Points, in no order, along strands that fork and pass close to each other.
In the rows, zero is written as 100.
Two points are linked if the straight distance between their rows is under 68.1. Some points are linked to none.
lagot: | 106 |  97 | 124 |  99 |  91 |  95 | 106 |  70 |  71 |  76 |  77 | 108 |  95 | 107 |  53 |  79 |  71 | 114 | 118 |  92 | 100 | 151 |  38 |  97 |  86 | 113 |  82 |  83 |
fisen: |  79 | 107 |  90 |  93 |  86 | 101 |  87 |  82 | 111 | 116 | 129 |  82 | 102 |  98 | 142 | 108 | 131 |  94 | 129 | 151 |  74 |  85 | 125 |  88 |  74 |  91 |  93 |  95 |
zodad: | 156 |  96 | 110 | 116 | 144 | 122 |  96 |  79 | 107 |  84 | 119 | 119 |  75 | 130 |  86 | 120 |  86 |  79 |  75 |  89 |  78 | 136 | 115 | 106 | 108 |  85 | 118 |  99 |
repeb: |  88 | 102 |  90 | 115 |  80 |  76 |  64 |  69 |  93 |  89 | 108 |  79 | 111 |  87 | 121 | 100 | 109 |  90 | 124 | 114 |  78 | 118 | 114 |  84 |  68 |  84 |  72 |  86 |
pesuv: |  95 | 149 |  90 | 113 |  91 | 113 | 117 | 107 | 103 | 105 | 130 | 113 |  78 |  88 | 128 | 103 | 154 | 105 |  92 |  81 | 115 |  76 | 119 | 107 | 129 | 105 | 109 | 113 |
selem: |  69 | 123 |  97 |  89 |  67 |  92 | 138 | 112 |  92 | 124 |  98 |  92 | 107 |  98 | 102 |  89 | 128 | 126 |  91 |  78 | 147 |  70 |  72 | 109 | 140 | 126 |  86 | 105 |
nizo: | 102 |  80 | 109 |  82 |  83 | 100 |  70 |  85 | 104 |  85 |  76 | 105 |  93 | 111 |  63 |  93 |  65 |  97 | 125 | 121 |  67 | 147 |  65 |  84 |  54 |  93 |  67 |  81 |
Nad: | 101 |  84 | 101 | 113 | 105 |  95 |  82 | 116 | 105 |  87 |  62 | 101 | 119 |  75 | 111 | 102 |  83 | 101 |  97 |  91 | 144 |  68 | 118 |  98 |  96 |  80 |  98 | 124 |
Zavez: |  91 |  66 |  93 | 101 |  88 |  85 |  62 | 103 | 101 |  85 |  90 |  62 | 118 |  78 | 128 | 101 |  89 |  98 | 131 | 144 |  83 | 110 | 118 |  73 |  49 |  69 |  84 |  97 |
galu: |  72 | 104 |  99 |  84 |  80 |  83 | 144 | 109 |  94 | 136 |  86 |  87 | 114 |  93 | 113 |  81 | 103 | 120 |  92 | 105 | 126 |  65 |  86 | 112 | 122 | 132 | 102 | 101 |
Mos: |  87 | 121 |  89 |  92 |  88 |  94 | 117 |  88 |  90 | 106 | 115 | 102 |  88 | 113 |  69 | 105 | 132 | 120 | 104 |  73 | 103 |  93 |  75 | 100 | 122 | 123 |  89 | 101 |
beg: |  92 | 111 |  76 |  82 | 112 |  96 | 117 |  89 |  98 | 136 | 130 |  92 |  98 | 103 |  76 | 112 | 134 | 117 |  93 |  92 |  89 |  71 |  92 |  97 | 127 | 122 |  95 | 101 |
Medim: |  70 | 106 |  99 |  80 |  78 |  90 |  86 | 125 | 123 | 123 |  89 |  88 | 105 |  90 |  89 | 105 | 129 | 123 | 130 | 136 |  94 |  52 |  91 |  80 |  79 |  94 |  83 | 105 |
Zak: |  94 |  75 |  99 |  98 | 101 | 108 |  80 | 124 | 111 |  95 |  82 |  98 | 103 |  90 | 126 |  88 |  93 |  88 | 102 | 122 | 104 |  84 | 122 |  89 |  83 |  78 | 114 | 107 |
gis: |  94 |  91 | 112 | 110 |  84 |  87 |  84 | 115 |  97 |  80 |  58 |  98 | 110 |  88 | 101 |  78 |  63 |  98 | 104 | 103 | 114 | 112 |  97 |  95 |  80 |  89 |  91 | 101 |
rok: | 106 | 126 | 104 | 117 | 106 | 100 | 128 |  90 |  79 |  95 | 116 | 104 | 101 | 103 | 108 | 104 | 118 | 113 |  71 |  55 | 126 |  89 | 105 | 123 | 140 | 109 | 108 | 117 |
sozo: | 109 | 135 |  95 | 129 |  94 | 113 |  93 |  99 |  92 |  70 | 112 | 115 |  84 | 111 |  79 | 113 | 119 |  97 |  98 |  60 | 100 | 116 | 101 | 104 | 121 |  96 |  96 | 118 |
Mal: | 103 |  85 | 100 |  91 | 105 |  84 |  59 | 114 | 109 | 104 |  97 |  88 | 113 |  78 | 110 | 110 | 100 |  99 | 110 | 119 |  98 |  80 | 127 |  82 |  79 |  84 |  96 | 107 |
Doz: | 122 |  78 |  96 |  97 | 124 |  99 | 133 |  73 |  92 | 106 | 103 |  79 | 115 |  97 | 158 | 104 |  52 |  89 |  64 | 111 |  92 | 125 | 142 | 119 | 102 | 100 | 146 |  81 |
podin: | 123 | 106 | 101 |  92 | 129 | 107 | 152 |  67 |  82 | 118 | 126 | 102 | 101 | 115 | 123 |  89 | 113 | 110 |  54 |  75 | 107 |  90 | 116 | 125 | 146 | 134 | 129 |  91 |
Givo: |  75 |  81 | 128 | 103 |  73 |  76 |  89 | 132 | 103 |  92 |  44 |  97 | 118 |  71 |  78 |  89 |  72 | 119 | 119 | 119 | 116 |  85 |  68 |  84 |  75 |  89 |  83 |  94 |
kebut: |  86 | 134 | 103 | 117 |  70 |  97 |  78 | 119 | 120 | 103 |  96 | 107 |  96 |  83 |  77 | 113 | 138 | 120 | 125 |  90 | 107 |  75 |  79 |  95 | 101 |  89 |  64 | 116 |
vurad: | 110 | 110 |  96 | 105 | 124 |  75 | 120 |  95 |  98 | 112 | 109 | 107 | 132 |  84 |  96 | 134 | 108 | 108 |  66 |  43 | 148 |  72 | 103 | 115 | 134 | 107 |  97 | 129 |
bev: | 138 |  84 | 107 | 101 | 119 | 111 |  95 |  68 |  85 | 101 | 107 | 102 |  78 | 123 |  78 |  98 |  66 |  85 |  92 | 106 |  76 | 169 |  86 |  94 |  89 |  88 |  97 |  85 |
temel: | 116 | 106 |  96 | 122 | 107 | 144 |  90 | 103 | 106 |  83 | 114 | 127 |  62 | 121 | 134 |  96 |  96 |  73 |  96 |  96 |  82 | 136 | 136 | 103 |  98 |  87 | 141 |  85 |
Safem: |  82 | 109 | 104 | 112 |  92 | 110 | 100 | 129 | 116 | 105 |  82 | 118 |  95 |  91 |  89 |  94 | 101 | 101 |  98 |  83 | 127 |  84 |  89 | 106 | 112 |  99 | 103 | 121 |
vapi: | 101 |  61 | 105 |  96 | 108 |  94 |  83 | 122 | 102 |  94 |  59 |  92 | 115 |  86 | 103 |  89 |  62 |  99 |  98 | 110 | 125 |  81 | 113 |  86 |  85 |  93 | 106 | 108 |
paref: |  92 | 120 | 102 | 125 |  72 | 127 |  95 |  76 |  82 |  63 | 102 | 113 |  72 | 125 |  89 |  75 | 102 |  99 | 128 |  93 |  71 | 149 |  89 | 102 |  94 | 106 |  97 |  76 |
losa: |  78 | 106 |  83 |  93 |  73 |  83 | 103 |  54 | 106 | 113 | 146 |  68 | 109 | 103 | 140 | 112 | 125 |  90 | 126 | 143 |  54 | 108 | 118 |  94 |  71 |  99 |  82 |  86 |
kel: | 101 |  96 | 101 |  97 | 110 |  99 | 105 | 117 | 100 |  99 |  83 | 115 | 101 | 106 |  89 |  85 |  67 |  94 |  90 |  84 | 121 |  94 |  94 | 106 | 114 | 103 | 116 | 104 |
loze: |  89 | 104 | 106 |  90 |  99 | 116 | 109 | 127 | 120 |  98 |  99 | 125 |  77 | 115 |  43 | 104 |  99 | 110 | 104 |  95 |  94 | 104 |  59 |  94 | 112 | 120 |  93 | 101 |
nik: |  98 |  87 |  89 |  77 | 122 | 100 |  65 |  75 | 133 | 126 | 163 |  88 |  90 | 108 | 102 | 136 | 117 |  85 | 107 | 123 |  53 |  92 | 122 |  81 |  85 |  77 |  89 | 101 |
pov: |  95 | 117 |  93 | 120 |  83 |  89 |  67 | 108 | 109 |  89 | 100 | 103 |  97 |  86 |  91 | 115 | 124 |  97 | 114 |  87 | 103 |  93 | 101 |  90 |  85 |  83 |  69 | 111 |
Mav: | 102 |  86 | 101 |  89 | 113 |  99 | 144 | 111 |  83 | 114 |  90 | 101 | 114 | 115 | 113 |  75 |  63 |  94 |  70 |  91 | 120 |  94 | 104 | 123 | 124 | 130 | 140 |  93 |
duk: | 133 |  81 |  98 | 119 | 120 | 106 |  78 |  77 |  89 |  74 |  96 |  98 |  95 | 106 |  91 |  96 |  69 |  85 |  97 |  90 |  92 | 164 |  98 | 100 |  87 |  69 |  90 |  82 |
Dafu: | 110 |  92 | 109 | 110 |  96 | 102 |  67 |  97 |  91 |  68 |  77 |  99 | 102 | 100 | 101 |  81 |  64 |  86 | 106 |  96 |  93 | 141 | 102 |  98 |  75 |  86 |  98 |  87 |
Lubo: |  73 |  86 |  92 |  75 |  88 |  99 |  75 | 109 | 125 | 120 | 102 |  90 | 101 | 108 |  92 | 110 | 116 | 108 | 129 | 147 |  67 |  78 | 103 |  78 |  66 |  98 |  81 | 100 |
nin: |  91 |  89 |  95 | 120 |  82 |  83 |  62 |  80 |  92 |  71 |  92 |  61 | 112 |  75 | 139 | 103 |  94 |  86 | 127 | 139 |  81 | 128 | 123 |  95 |  57 |  62 |  79 |  82 |
buvu: | 102 | 102 |  88 |  91 | 114 | 120 | 135 | 115 |  95 | 127 | 108 | 107 |  99 | 115 | 131 |  77 |  94 |  94 |  73 |  92 | 114 |  84 | 116 | 116 | 128 | 128 | 141 | 100 |
lopev: |  98 | 144 | 104 | 126 |  96 | 102 | 125 |  74 |  64 |  76 | 112 | 100 |  84 | 103 |  98 |  96 | 134 | 112 |  83 |  43 | 110 | 116 | 101 | 119 | 149 | 111 | 101 | 104 |
moket: | 123 |  74 | 115 |  84 | 100 | 122 | 102 |  69 |  77 |  87 |  98 |  93 |  85 | 127 |  90 |  94 |  44 |  81 | 106 | 124 |  64 | 177 |  83 | 108 |  76 |  86 | 109 |  80 |
vuz: | 112 | 105 |  90 |  92 | 125 | 127 | 138 | 110 | 105 | 123 | 126 | 117 |  82 | 118 | 129 |  98 | 121 |  97 |  67 |  83 | 100 |  82 | 136 | 117 | 135 | 117 | 152 |  98 |
zev: | 112 |  99 |  92 | 100 | 113 | 136 | 102 | 122 | 116 | 105 | 111 | 121 |  70 | 121 | 120 |  94 | 106 |  74 |  87 | 105 |  86 | 106 | 129 | 104 | 113 |  95 | 147 |  99 |
lag: | 112 |  99 |  99 | 109 | 108 |  62 |  98 |  68 |  66 |  95 |  91 |  71 | 139 |  76 | 119 |  90 |  85 | 103 |  80 |  74 | 111 | 101 | 104 | 111 |  93 |  99 |  79 |  88 |
zoven: |  91 |  58 | 101 |  71 | 114 | 125 | 105 | 143 | 117 | 127 |  89 |  98 | 100 | 114 | 112 |  92 |  85 |  92 |  94 | 133 | 107 |  63 | 121 |  89 | 103 | 113 | 135 | 106 |
vot: | 139 |  92 |  99 |  76 | 155 | 117 | 106 | 112 | 120 | 125 | 143 | 114 |  88 | 127 |  71 | 139 | 123 |  81 |  79 | 105 |  73 |  83 | 112 |  93 | 128 | 107 | 120 | 122 |
Bul: |  99 |  78 | 104 |  99 | 110 |  83 | 138 | 104 |  78 | 104 |  69 |  93 | 135 |  95 | 107 |  72 |  46 |  98 |  69 |  76 | 135 |  98 | 106 | 121 | 102 | 115 | 126 |  95 |
riti: |  81 |  99 | 102 |  95 |  91 |  90 |  70 | 119 | 115 | 111 |  92 |  79 | 115 |  74 | 112 | 108 | 135 | 110 | 123 | 127 | 110 |  39 | 107 |  85 |  81 |  80 |  77 | 114 |
Das: | 132 | 104 | 103 | 109 | 135 | 109 | 111 | 124 | 105 |  97 | 104 | 124 | 100 | 115 |  74 | 129 |  91 |  79 |  74 |  64 | 117 |  96 | 105 | 106 | 125 |  93 | 115 | 127 |
vodan: | 111 | 106 |  96 | 111 | 102 | 108 |  79 | 105 | 106 |  77 | 101 | 118 |  83 | 108 |  76 | 107 | 101 |  97 | 103 |  74 |  86 | 123 |  89 | 106 | 101 |  98 |  95 | 104 |
laval: | 100 | 101 | 112 |  93 | 107 |  74 | 116 |  71 |  65 |  93 |  83 |  97 | 108 |  87 |  38 | 104 |  95 | 142 | 116 |  72 | 129 | 117 |  39 | 107 | 112 | 118 |  62 | 103 |
Nukeb: | 105 |  91 | 117 | 117 |  91 | 117 |  68 | 118 | 105 |  63 |  65 | 132 |  79 | 110 |  67 |  83 |  58 |  89 | 122 | 100 |  83 | 151 |  69 |  96 |  69 |  85 |  86 |  85 |
Moza: |  83 |  91 | 110 |  68 | 104 | 113 | 121 | 147 | 130 | 119 |  87 | 121 |  87 | 118 |  42 |  94 |  83 | 106 | 104 | 109 | 109 |  83 |  49 |  94 | 109 | 125 | 101 | 100 |
kun: | 105 |  96 |  86 |  90 | 111 |  76 | 123 |  66 |  85 | 129 | 135 |  79 | 125 |  92 | 126 | 100 | 101 | 102 |  79 |  95 | 103 |  85 | 120 | 108 | 108 | 122 | 105 |  87 |
vel: |  98 |  84 | 104 |  95 | 115 |  61 |  95 |  96 |  93 | 111 |  75 |  91 | 134 |  80 |  84 | 102 |  70 | 117 |  85 |  70 | 139 |  76 |  78 | 110 |  98 | 102 |  82 | 114 |
Vem: |  81 |  61 |  94 |  67 | 106 | 106 | 131 | 126 |  97 | 128 |  82 |  83 | 115 | 101 | 129 |  85 |  91 |  95 |  98 | 146 | 101 |  60 | 113 | 100 | 108 | 119 | 142 | 100 |
Firol: | 133 |  96 | 108 | 109 | 120 | 126 |  85 |  98 | 104 |  80 |  97 | 126 |  78 | 120 |  79 | 106 |  88 |  74 |  89 |  85 |  80 | 143 |  99 |  98 |  98 |  86 | 118 |  98 |
Sitif: |  83 |  74 |  95 |  89 |  81 |  91 |  66 |  96 | 110 | 109 |  96 |  76 | 112 |  83 | 104 | 113 |  95 |  92 | 134 | 159 |  68 |  84 | 108 |  69 |  52 |  77 |  80 |  99 |
vib: | 112 |  67 |  99 |  86 |  96 | 105 | 102 |  68 |  84 |  91 |  95 |  67 |  94 | 106 | 115 | 102 |  36 |  83 |  99 | 136 |  60 | 163 |  96 | 114 |  76 |  86 | 111 |  79 |
ruf: | 109 |  89 |  94 |  80 | 117 |  90 | 115 |  90 |  96 | 126 | 116 |  94 | 114 | 104 |  96 | 102 | 104 | 110 |  80 |  87 | 102 |  72 |  99 | 108 | 115 | 119 | 102 | 101 |
rato: |  88 | 111 |  83 |  90 | 100 | 107 |  52 | 110 | 131 | 111 | 126 |  93 |  89 |  98 | 103 | 124 | 140 |  91 | 135 | 127 |  66 |  84 | 120 |  76 |  77 |  78 |  73 | 112 |
guf: |  63 |  98 | 134 | 109 |  61 |  80 | 118 | 136 |  97 |  98 |  47 | 101 | 119 |  76 |  96 |  77 |  78 | 117 | 115 | 111 | 140 |  81 |  51 |  91 |  97 |  90 |  94 |  92 |
pigod: | 134 |  84 | 101 |  92 | 154 | 112 | 109 | 112 | 119 | 117 | 118 | 114 |  98 | 117 |  79 | 123 |  98 |  82 |  67 |  79 |  98 |  84 | 118 | 102 | 123 | 100 | 129 | 117 |
vaz: | 108 |  80 |  99 |  98 | 111 |  96 | 118 |  93 |  80 | 104 |  87 |  82 | 123 |  95 | 150 |  90 |  66 |  89 |  77 | 109 | 110 | 103 | 133 | 112 | 100 |  99 | 128 |  88 |
butal: |  94 |  86 | 106 | 104 | 109 | 105 | 117 | 132 | 100 | 105 |  74 | 109 | 110 |  92 | 121 |  76 |  77 |  99 |  84 |  99 | 144 |  76 | 111 | 103 | 112 | 105 | 123 | 110 |
Luru: | 100 | 108 | 108 | 120 |  76 | 130 |  80 | 106 | 102 |  68 |  80 | 134 |  64 | 122 |  80 |  72 |  84 |  86 | 117 | 102 |  77 | 156 |  85 |  95 |  87 |  96 | 101 |  86 |
Ros: |  91 |  73 | 102 |  65 | 123 |  97 | 110 | 132 | 128 | 132 |  97 | 111 | 104 | 106 |  57 | 104 |  82 | 105 |  97 | 110 | 108 |  65 |  71 |  90 | 109 | 120 |  99 | 110 |
sili: |  86 | 137 |  86 | 105 |  80 | 110 | 137 |  97 |  94 | 114 | 122 |  97 |  96 |  93 | 139 |  83 | 149 | 114 |  94 |  96 | 119 |  74 | 106 | 115 | 120 | 120 | 111 |  96 |
laf: | 154 |  93 | 106 | 108 | 155 | 127 | 117 |  82 | 120 | 100 | 133 | 113 |  79 | 126 | 103 | 122 |  95 |  81 |  60 |  96 |  86 | 125 | 143 | 110 | 121 |  94 | 136 |  94 |
pobel: |  96 | 163 | 102 | 131 |  87 | 114 | 109 |  82 |  76 |  58 | 116 | 107 |  74 | 110 |  76 | 108 | 139 | 104 | 101 |  61 |  91 | 129 |  98 | 115 | 139 | 110 | 103 | 105 |
Vob: | 103 |  75 |  96 |  96 | 107 |  86 | 116 | 112 |  81 |  99 |  63 |  84 | 129 |  82 | 136 |  80 |  64 |  98 |  84 |  97 | 132 |  81 | 119 | 114 |  99 | 110 | 122 | 108 |
tokod: |  88 | 102 |  99 | 117 | 100 |  82 |  63 | 115 | 114 |  88 |  81 | 102 | 114 |  72 |  99 | 114 |  99 | 105 | 112 |  81 | 130 |  84 | 103 |  96 |  91 |  77 |  77 | 123 |
tizug: | 100 |  90 |  90 |  97 | 115 |  86 |  60 | 110 | 127 | 110 | 110 |  90 | 111 |  72 | 100 | 128 | 127 |  98 | 112 | 106 | 110 |  55 | 128 |  80 |  86 |  83 |  81 | 124 |
pegip: |  63 | 122 | 121 |  96 |  53 |  84 | 129 | 125 | 101 | 107 |  61 |  88 | 107 |  93 | 106 |  70 | 106 | 122 | 125 | 130 | 120 |  83 |  56 |  93 |  92 |  86 |  96 |  84 |
Tavir: | 106 | 114 |  92 | 112 | 114 | 127 |  75 | 135 | 129 |  87 | 116 | 124 |  78 | 111 | 105 | 121 | 134 |  68 | 102 | 107 |  90 |  95 | 126 |  92 | 101 |  82 | 115 | 127 |
burus: |  96 | 102 | 102 | 114 |  86 | 123 |  77 | 131 | 113 |  76 |  67 | 106 |  98 |  88 | 119 |  80 | 114 |  97 | 119 | 121 | 110 |  75 | 113 |  96 |  87 |  71 | 107 | 112 |
volo: |  83 | 116 |  92 | 114 |  65 |  86 |  90 |  78 |  91 |  96 | 107 |  92 | 105 |  95 | 117 |  92 | 123 | 106 | 132 | 110 |  85 | 100 |  98 |  94 |  72 | 103 |  79 |  95 |
Rad: | 134 |  73 | 109 |  83 | 128 |  91 | 118 |  80 |  73 | 119 |  91 | 102 | 104 | 112 |  75 |  85 |  64 | 103 |  82 |  92 | 109 | 129 |  81 | 109 | 106 | 114 | 105 |  96 |
Semal: | 117 |  94 | 103 | 114 | 118 |  55 |  97 |  74 |  74 |  88 |  83 |  85 | 144 |  77 |  89 |  96 |  73 | 116 |  81 |  54 | 137 | 106 |  86 | 113 |  93 |  92 |  78 | 103 |
dima: |  90 |  92 |  91 |  85 | 104 | 104 |  59 | 101 | 124 | 117 | 131 |  87 |  96 |  81 | 132 | 117 | 141 |  93 | 125 | 151 |  81 |  61 | 129 |  75 |  77 |  80 |  94 | 108 |
Fodel: | 114 |  89 | 112 | 111 |  94 |  77 |  83 |  74 |  78 |  68 |  61 | 102 | 111 |  91 |  56 |  89 |  60 | 102 | 118 |  90 | 100 | 153 |  55 | 101 |  66 |  96 |  62 |  80 |
Ket: |  80 |  80 |  98 |  84 |  88 |  86 | 144 | 122 |  91 | 128 |  68 |  77 | 124 |  89 | 130 |  80 |  90 | 105 |  98 | 126 | 116 |  56 |  94 | 107 | 106 | 120 | 116 | 105 |
mapid: |  74 | 149 |  99 | 105 |  60 | 107 | 137 | 105 |  86 | 112 | 101 |  92 |  89 |  98 | 120 |  81 | 143 | 127 |  99 |  83 | 137 |  87 |  84 | 115 | 133 | 127 |  98 | 102 |
Dav: | 100 | 100 | 108 |  94 |  90 |  78 | 117 |  60 |  61 |  86 |  74 | 100 | 116 |  96 |  60 |  81 |  81 | 132 | 115 |  85 | 109 | 126 |  45 | 106 |  92 | 124 |  65 |  90 |
zefab: | 143 |  99 | 106 | 111 | 135 | 119 | 120 |  80 | 106 |  96 | 123 | 113 |  90 | 111 | 138 | 104 |  87 |  87 |  59 |  90 |  97 | 120 | 146 | 116 | 120 | 100 | 136 |  80 |
tam: |  81 | 121 |  84 | 103 |  71 |  92 | 120 |  48 |  73 |  95 | 123 |  84 | 101 | 123 | 104 |  95 | 124 | 121 | 121 | 107 |  66 | 123 |  95 |  97 |  90 | 120 |  80 |  75 |
fon: |  80 |  77 | 123 | 119 |  77 |  71 |  87 | 115 |  90 |  74 |  31 |  97 | 122 |  65 |  98 |  83 |  53 | 112 | 112 | 111 | 127 | 101 |  87 |  97 |  65 |  87 |  81 |  98 |
miz: |  78 | 118 | 109 |  92 |  73 |  88 |  81 | 133 | 134 | 111 |  91 | 115 | 102 |  95 |  63 | 132 | 131 | 122 | 118 |  94 | 118 |  68 |  60 |  87 | 112 | 108 |  67 | 124 |
Div: | 112 |  83 | 101 |  97 |  84 |  84 |  83 |  75 |  82 |  76 |  77 |  92 | 118 | 101 |  88 |  94 |  55 |  92 | 117 | 114 |  81 | 158 |  74 |  92 |  58 |  96 |  68 |  72 |
Zim: |  88 | 110 | 121 |  95 |  85 |  97 |  90 | 137 | 124 |  99 |  84 | 124 |  91 | 104 |  40 | 121 | 105 | 110 | 111 |  93 | 107 |  90 |  51 |  95 | 113 | 105 |  78 | 116 |
bazi: |  85 |  65 |  90 |  67 | 114 |  98 | 106 | 134 | 119 | 136 |  86 |  94 | 112 |  94 |  86 |  96 |  82 | 104 |  86 | 117 | 115 |  55 | 104 |  92 | 104 | 116 | 118 | 112 |
zelot: |  85 | 110 |  87 | 100 |  84 |  85 | 114 |  45 |  79 | 103 | 147 |  74 | 103 | 101 | 142 |  98 | 122 | 108 | 113 | 113 |  70 | 122 | 113 | 106 |  88 | 109 |  86 |  78 |
sumoz: | 124 |  95 | 103 |  96 | 119 | 127 | 133 |  88 |  94 | 113 | 124 |  95 |  92 | 111 | 158 |  95 |  77 |  90 |  70 | 111 |  82 | 128 | 148 | 118 | 116 | 103 | 152 |  72 |
Pag: |  78 | 119 | 113 | 102 |  65 | 104 |  99 | 120 | 109 |  99 |  75 | 100 | 100 |  91 |  91 |  83 | 106 | 115 | 121 | 112 | 113 |  89 |  69 | 101 |  90 |  98 |  82 |  98 |
kesat: | 115 |  95 |  93 |  75 | 140 | 108 | 138 |  86 | 103 | 132 | 142 | 102 |  94 | 111 | 120 | 107 | 126 | 103 |  64 |  89 |  94 |  72 | 124 | 112 | 133 | 124 | 130 |  98 |
kiz: |  84 |  82 | 118 | 105 |  70 | 101 |  75 | 115 | 113 |  74 |  62 | 116 |  82 | 111 |  62 |  77 |  69 |  99 | 125 | 122 |  78 | 128 |  74 |  83 |  60 |  93 |  83 |  89 |
Pasu: | 107 | 118 |  87 | 100 | 111 | 111 |  72 | 126 | 121 |  98 | 142 | 115 |  81 | 102 |  85 | 140 | 142 |  85 | 107 |  97 |  74 |  89 | 113 |  85 | 104 |  92 |  95 | 128 |
pite: | 116 | 104 | 101 | 109 | 110 |  67 |  99 |  62 |  88 | 105 | 129 |  74 | 122 |  77 | 133 | 106 | 106 | 105 |  79 |  74 | 112 |  93 | 113 | 108 | 101 | 107 |  86 |  90 |
sol: | 110 |  99 |  98 |  89 | 131 |  76 | 117 |  97 |  92 | 113 |  89 | 105 | 129 |  83 |  75 | 116 |  87 | 115 |  78 |  60 | 148 |  74 |  75 | 116 | 133 | 106 |  87 | 124 |
buz: | 113 | 125 |  96 | 101 | 117 | 111 | 106 |  87 | 106 |  99 | 152 | 109 |  76 | 110 | 109 | 122 | 147 |  94 |  83 |  82 |  77 |  99 | 127 | 101 | 129 | 110 | 118 |  99 |
sonu: |  80 | 135 |  87 | 125 |  59 | 112 | 104 |  62 |  74 |  75 | 107 | 101 |  81 | 116 | 109 |  80 | 127 | 110 | 126 | 104 |  75 | 136 |  97 |  99 |  95 | 114 |  91 |  73 |
pelin: | 110 | 114 |  93 | 108 | 111 | 122 | 103 | 134 | 120 | 101 | 110 | 126 |  83 | 117 | 106 | 108 | 118 |  86 |  91 |  88 | 107 |  88 | 126 | 105 | 122 |  99 | 123 | 113 |
guto: |  98 | 146 |  92 | 121 |  94 | 116 | 109 |  97 | 101 |  84 | 154 | 111 |  67 |  97 | 110 | 123 | 178 |  98 |  95 |  82 |  87 |  92 | 122 |  99 | 130 | 105 | 106 | 110 |
pafi: | 129 | 110 | 100 |  97 | 133 | 120 |  95 | 110 | 118 |  99 | 147 | 123 |  80 | 123 |  89 | 135 | 132 |  83 |  77 |  88 |  73 |  96 | 129 |  95 | 135 | 101 | 119 | 116 |
zozup: |  85 | 116 |  82 | 109 |  82 | 104 | 104 |  88 |  89 |  99 | 123 | 101 |  94 | 102 | 100 |  98 | 124 | 108 | 109 |  91 |  91 | 100 |  98 | 105 |  98 | 113 |  84 |  98 |
ravef: |  87 | 126 |  88 | 100 |  88 | 110 |  63 | 111 | 127 | 102 | 143 | 111 |  74 | 113 |  81 | 134 | 162 |  90 | 128 | 109 |  61 |  91 | 109 |  89 |  91 |  92 |  75 | 111 |
Tor: |  88 | 128 | 104 | 123 |  81 | 126 |  96 | 122 | 115 |  83 |  78 | 120 |  91 |  96 | 114 |  75 | 114 |  90 | 108 |  99 | 123 |  85 |  93 | 111 | 111 |  75 | 106 | 109 |
Peme: | 109 |  77 |  93 |  90 |  89 |  91 |  83 |  67 |  90 |  95 | 104 |  79 | 110 | 102 | 101 | 108 |  59 |  85 | 113 | 125 |  62 | 145 |  95 |  95 |  66 |  77 |  85 |  74 |

A fork is a point with three links, a tip a point with one. Leave the first point through the second and follow the links. Name the first fork or tip that comes.
lopev; pobel | Vob
pigod; vot | vapi
Zavez; nin | vurad
zozup; volo | Zak
pelin; Tavir | Div
Doz; sumoz | rok
kebut; miz | Das
Nukeb; Luru | temel

Follow the links from the first point to the second, and from the first to the third. Name the last point that the two ways share.
temel; lagot; Mal | Div
pobel; Moza; kun | Zak
Givo; Zavez; rok | Zak
Zavez; laval; tokod | vapi
Semal; zoven; bev | vapi
zodad; kesat; tam | Vob
guf; kel; laval | gis
Pasu; Mav; guf | gis

Name the points in between on the shortest way along the links from the first point to the second, in order.
Semal; Firol | lag > pite > kun > ruf > beg > Mos > zozup > volo > repeb > nin > Zavez > Sitif > Lubo > Medim > riti > tizug > Mal > Zak > burus > Tor > Safem > kel > butal > Vob > vaz > Doz > sumoz > zefab > laf > zodad
fon; vuz | gis > vapi > Zak > burus > Tor > Safem > kel > butal > Vob > Bul > Mav > buvu
buz; vuz | guto > pesuv > sili > mapid > selem > galu > Ket > Vem > zoven > bazi > Ros > Moza > loze > Zim > miz > kebut > pov > tokod > Nad > vapi > Zak > burus > Tor > Safem > kel > butal > Vob > Bul > Mav > buvu
losa; zozup | zelot > tam > sonu > paref > Luru > Nukeb > kiz > nizo > Div > Peme > vib > moket > bev > duk > Dafu > gis > vapi > Zak > Mal > tizug > riti > Medim > Lubo > Sitif > Zavez > nin > repeb > volo
laval; pelin | Dav > lagot > Fodel > Div > nizo > kiz > Nukeb > Luru > paref > sonu > tam > zelot > losa > fisen > dima > rato > ravef > Pasu > Tavir
